A landscape with many valleys, sampled at points; each row gives a point and its height.
From any point a ball rolls to the lowest of the 2 points nearest to it. It stops when none of these is lower. Distance is the straight distance between rows; heights are no part of it.
k_576 height 43.9: [125 122 119 135 173 137 116 137 104 112 164 125 108  85 131 147 150  81
 116 194 153 102 126  87]
k_976 height 53.0: [120 135 165 147 112 150 100 150 142 127 100 130 135 145 119 127 152 127
 139 148 130 123 115 118]
k_224 height 16.3: [ 85 120 141  94 123  91 149 143 111 201 162 100 160 132  99 124  89 186
 101  57 125 170 103 141]
k_556 height 35.1: [109 132 147 130 110 150 127 187 115  96  72 137 117  98  78 124 144 116
 104  92  89 132 151 182]
k_188 height 72.4: [194 127 101 172 123 122 162 125 158 128 143  90 106 151 144 119  46 153
 137 127 155 133 180 140]
k_759 height 21.6: [159 125 127 164 146 119 144 159 133 172 128  98 157 129 119 148  69 141
 133 150 149 115 171  98]
k_867 height 33.2: [143 112 158  89  81 139 138 177 125 143 131 115  93 124 123 143 137  94
 127  93 140 101 118 137]
k_719 height 27.7: [ 99 108 154  51  74 120 139 161 120 187 124 126 137 127 124 149 127 119
 106  36 114 176  82 128]
k_10 height 63.7: [155 141 117 157 105  86 160 144 121 181 127 102 141 151  79 162  61 170
 107  66 131 148 143 169]
k_735 height 58.1: [109 155 125 122  76 117 137 111 108 133 156 119  97 149 105 151 132 115
  72  41  97 119 102 177]
k_194 height 35.2: [102 124  95 124  93 132 111 118 142  16  87 145  68 118 142  91 150 133
 129 151 113 130 132 143]
k_939 height 31.8: [155 120 140 172 179 163 140 142 153 147 146 139 168 138 155 143  97 139
 122 171 153 123 156  82]
k_236 height 41.9: [127 123 145 167 173 162 129 122 133 125 129 179 170 139 151 161 106 125
 113 190 138 126 133  66]
k_524 height 67.2: [114 140 123 180 109 110 158 107 110 109 146  68 106 161 108 116 109 166
 138 133 123 100 126 144]
k_491 height 45.7: [ 59 112 158  37 109  97 135  88 129 177 135  92 155 109 111 134 160  96
 130  54  78 188 100 153]
k_571 height 66.1: [133 120 113 185 127 118 149 104 109 108 140  69  98 144 126 133  95 139
 146 185 138 107 138 108]
k_711 height 20.3: [152 142 128 140 119 155 127 150 148  83 137 135  97 118 115  85 145 155
 113  79 138 113 136 189]
k_750 height 23.8: [140 115  80  94 102 149 127 121 166  25  97 165  90 116 174  75 157 139
 152 133 120 148 140 145]
k_454 height 71.2: [134 124 138 144 132 158 151 154 154  96 177 116 102 139 160  97 117 174
 140 122 158 103 123 115]
k_438 height 28.4: [140 124 148 113 101 146 134 185 131 113 124 120  94 104 106 134 142 114
 109  81 127 110 129 179]
k_830 height 45.8: [ 70 124 158 132 144 112 142 130  93 150 118  57 172 103  68 113 149 148
 140 114  93 138 123 167]
k_98 height 51.2: [140 131 168 154 132 164 101 127 127 147 119 164 149 145 147 139 142  95
 122 173 138 110 111  92]
k_619 height 48.1: [ 66 127 150  52 116 101 127 109 109 204 143  64 141 118 116 166 172  96
 123  86  91 166  78 139]
k_382 height 33.3: [130 109 151  63  80 120 154 172 110 157 105 121 110 141 114 164 122  94
  98  35 117 128 105 152]
k_8 height 65.7: [147 117  50 118 170 111 121 100 172  73 145 166 138 121 191 102 121 170
 156 161 126 128 163 114]
k_60 height 63.1: [170 130  85 131 166 138 133  43  98 112 179 141 114 109 139 101 127 113
 149 187 166 106 133 107]
k_268 height 19.4: [132 148 151 139 138 111 129 165 153 201 115 147 188 143 108 126 117 181
 120  64 154 145 107 137]
k_73 height 72.0: [118 136 140 135 135 123 144 112 117 221 160  99 159 162 136 149  77 139
 117 124 133 126 117  61]
k_834 height 59.5: [171 136  73  82 161 163 111  41 119  86 148 174 125 112 162  98 158 110
 153 196 146 120 111 110]
k_417 height 37.6: [147 130  94 177 157 123 127  93 119 103 112 133 145 136 151 152  72 127
 126 207 136 139 182  85]
k_390 height 33.1: [ 82 127 182 134 151 127  96 108  72 172 128  63 161 142 117 141 155 102
 154 186 136 124  91  92]
k_642 height 60.0: [ 88 164 139 108 114 126 144 137  87 131 141 103 126 141  86 127 110 129
  69  33  85 127 115 185]
k_609 height 69.2: [ 80 128 172 118  95 137 139 133 120 165 141  72 126 153 110 126 138 142
 116  95 116 124  90 132]
k_991 height 29.1: [ 97 116 191  94 130 118  98 114  97 190 109  78 158 127 122 127 178  80
 154 153 126 133  95 100]
k_387 height 34.8: [146 104 119  94 151 156 114 139 111  75 124 156  83  80 153 142 153  53
 131 191 155 107 139  91]
k_766 height 49.8: [103 138 156 159 124 118 121 151 131 165 112 108 154 125  96 132 141 154
 145 155 118 134 126 121]
k_974 height 64.7: [166 131  78 153 136 106 150  69 112 108 171 101  93 122 133 109 104 137
 162 188 144 108 157 116]
k_123 height 38.5: [193 109 134  84  92 157 137 173 136 135 117 154  93 120 145 160 132  85
 135  95 158  91 135 128]
k_416 height 10.9: [ 74 139 126 154 140 119  83 126 132 110  90 152 145 144 126 148 134 134
 131 223 122 142 132  88]
k_468 height 69.3: [173 124  68 140 161 132 151 112 164  89 166 136 120 120 168  99  84 177
 162 153 145 142 171 145]
k_984 height 40.7: [ 87 141 168 105 138 143 128 159  84 116  77 104 166 101  64 104 147 111
 103  71  76 143 141 179]
k_856 height 41.6: [ 86 127 116 167 110 142 122 138 123  23  77 143  87 127 107  99 147 144
 109 131  92 142 129 153]
k_713 height 17.7: [ 95 110 169 104 139  75 128  91 123 237 146 109 180 108 126 122 146 127
 153 103 122 152 110 109]
k_429 height 56.0: [135 158 131 135  92 108 119 111 122 134 161 129  92 145 103 170 152 102
 100  91 111  94 100 184]
k_909 height 53.5: [148 148 139 143 121 102 124 113 123 184 175 126 117 136 118 175 137 109
 103 118 126  92 102 134]
k_810 height 60.1: [137 135  77 149 150 119 115 131 171  76 138 170 132 103 165 133 126 146
 141 169 122 127 153  99]
k_356 height 4.9: [171 120  93 112 111 163 136 145 157  52 106 163  71 101 136  82 156 128
 141  94 136 139 143 177]
k_664 height 23.5: [ 97 113 187  81 120 104 106 107 122 226 130 124 164 128 128 130 158  86
 137 111 123 140  91 103]
k_820 height 15.0: [151 103  83  62 166 140 107 112 139  71 118 191 112  87 180 118 163  65
 121 186 143 121 156  92]
k_475 height 51.3: [110 131 116 184 133 126 144 163 136 101 107 107 149 132  92 118  95 195
 135 126 115 150 156 154]
k_217 height 27.6: [102 134 102 186 156  99 101  99 128 111  98 155 147 138 135 155  97 131
 128 226 122 136 162  83]
k_129 height 11.6: [106 127 144 123 128  74 143 129 132 222 135 109 185 132 108 120 113 161
 125  70 116 155 109 133]
k_348 height 47.2: [ 87 139 110 191 136 134 124 147 122  66  80 131 134 129  93 106 122 173
 121 134  88 149 142 149]
k_541 height 47.7: [100 126 153 153 137  98 137 126 109 180 107  73 173 126  86 124 112 150
 168 147 113 143 134 140]
k_275 height 42.2: [ 83 111 188  64 104 103 128 106 115 162  80 104 169 127 111  99 157  96
 126  58  99 159 109 160]
k_732 height 26.0: [190 101  76 131 188 144 158  52 133  95 157 155 146 134 187 107  73 122
 146 188 142 129 167  90]
k_988 height 34.5: [183 154 119 168 128 135 108  94 156 115 149 177 117 165 143 132 140 120
 142 118 146  96 122 139]
k_176 height 43.7: [ 66 138 159 131 138 149 141 166  80 122 110  67 139  98  72 102 146 141
 108  96  89 147 127 172]
k_455 height 23.9: [182 146 106 182 139 127 134 137 156 134 156 150 128 143 126 139 106 166
 132  96 151 115 139 150]
k_209 height 69.7: [106 121 133 138 120 151 139 164 129  88 154  92  77 120 132 106 136 145
 146 144 146 111 116 119]
k_263 height 48.3: [138 128 137 163 173 134 120  82  84 127 169 118 112 117 124 154 138  71
 101 200 159  91 113  94]
k_533 height 43.1: [138 137  78 107 120 109  82 112 143  65  98 184  81  80 138 151 186  99
 127 174 121 125 159 139]
k_603 height 37.1: [165 120  73 155 196 117 136  70 147  78 134 184 160 131 178 137  77 128
 117 196 135 122 170  84]
k_990 height 70.5: [ 91 135 142 114  95 127 133 119 120 200 165 109 129 175 144 145 117 142
 104 101 119 124  70  82]
k_16 height 28.3: [137 140 164 127 118 147 125 190 171 151 105 159 162 158 137 123 135 164
 114  65 152 146 109 143]
k_334 height 22.1: [ 90 126 141  80  89 109 136 159 124 179 169 139 144 140 123 131 111 152
 101  48 121 174  74 123]
k_763 height 34.6: [119 120 174 106  97 154 132 180 142 156  76 138 157 146 119 104 134 136
 123  51 136 147 107 143]
k_102 height 13.6: [159 138 126 154 140 112 145 161 146 179 167 125 140 147 143 156  79 162
 116 112 155 109 144 118]
k_280 height 68.3: [ 93 129 149 143 100 133 154 156 107 122 158  63 106 149 115 111 127 162
 125 101 126 104 102 131]
k_862 height 53.7: [184 132  69  99 137 158 100  78 154  79 153 190 132 124 168  91 155 120
 160 163 136 128 121 130]
k_767 height 26.1: [ 79 137 169 148 135 139  82 121  92 130 102 114 128 143 117 136 139 113
 140 221 126 141  97  84]
k_916 height 14.7: [156 129  48  55 145 120  80 105 168  75  92 200 109  98 181 122 180  98
 127 162 119 135 158 127]
k_998 height 71.3: [200 132  62 161 137 100 165 127 147 102 137 118 103 115 134 114  68 162
 151 129 152 137 190 162]
k_298 height 52.7: [126 139  91 145 136 114  94 139 166  79 114 185 108 105 138 146 162 131
 121 181 132 126 151 123]
k_250 height 38.9: [100 106 192  98 100 133 124 129 135 168  69 127 172 144 116  80 152 124
 139  69 117 149 103 139]
k_739 height 57.3: [125 127 131 137 108 146 109 165 151  86  89 152 108 121 132 140 159 114
 135 163 122 132 138 128]
k_326 height 62.0: [109 164 124 158 128  98 150 122  97 161 138 105 158 141  72 143 101 155
  97  61  93 131 131 182]
k_447 height 42.1: [157  88 119  86 125 161 132 164 117  82  92 156  75 102 157 140 145  76
 161 166 148 107 154  98]
k_922 height 51.4: [152 134 133 165 143 120 118  92  91 176 173 117 120 138 127 168 118 104
 117 156 139  85 120 103]
k_315 height 44.0: [189 142 130 121 124 155 108 103 153  93 129 188  98 126 167 118 156  91
 146 147 147 104 129 124]
k_19 height 43.8: [193  98 143  95 104 167 144 164 157  92 109 160  78 150 172 135 128  97
 160 100 164 107 134 128]

Two balls start at each pair of points below. Name the first point that both come to, or write never.
k_382 / k_491 | k_129
k_571 / k_98 | k_102
k_468 / k_524 | never

For each start below, name the point where the ball stops.
k_326 | k_916
k_990 | k_102
k_454 | k_102
k_209 | k_102
k_998 | k_916
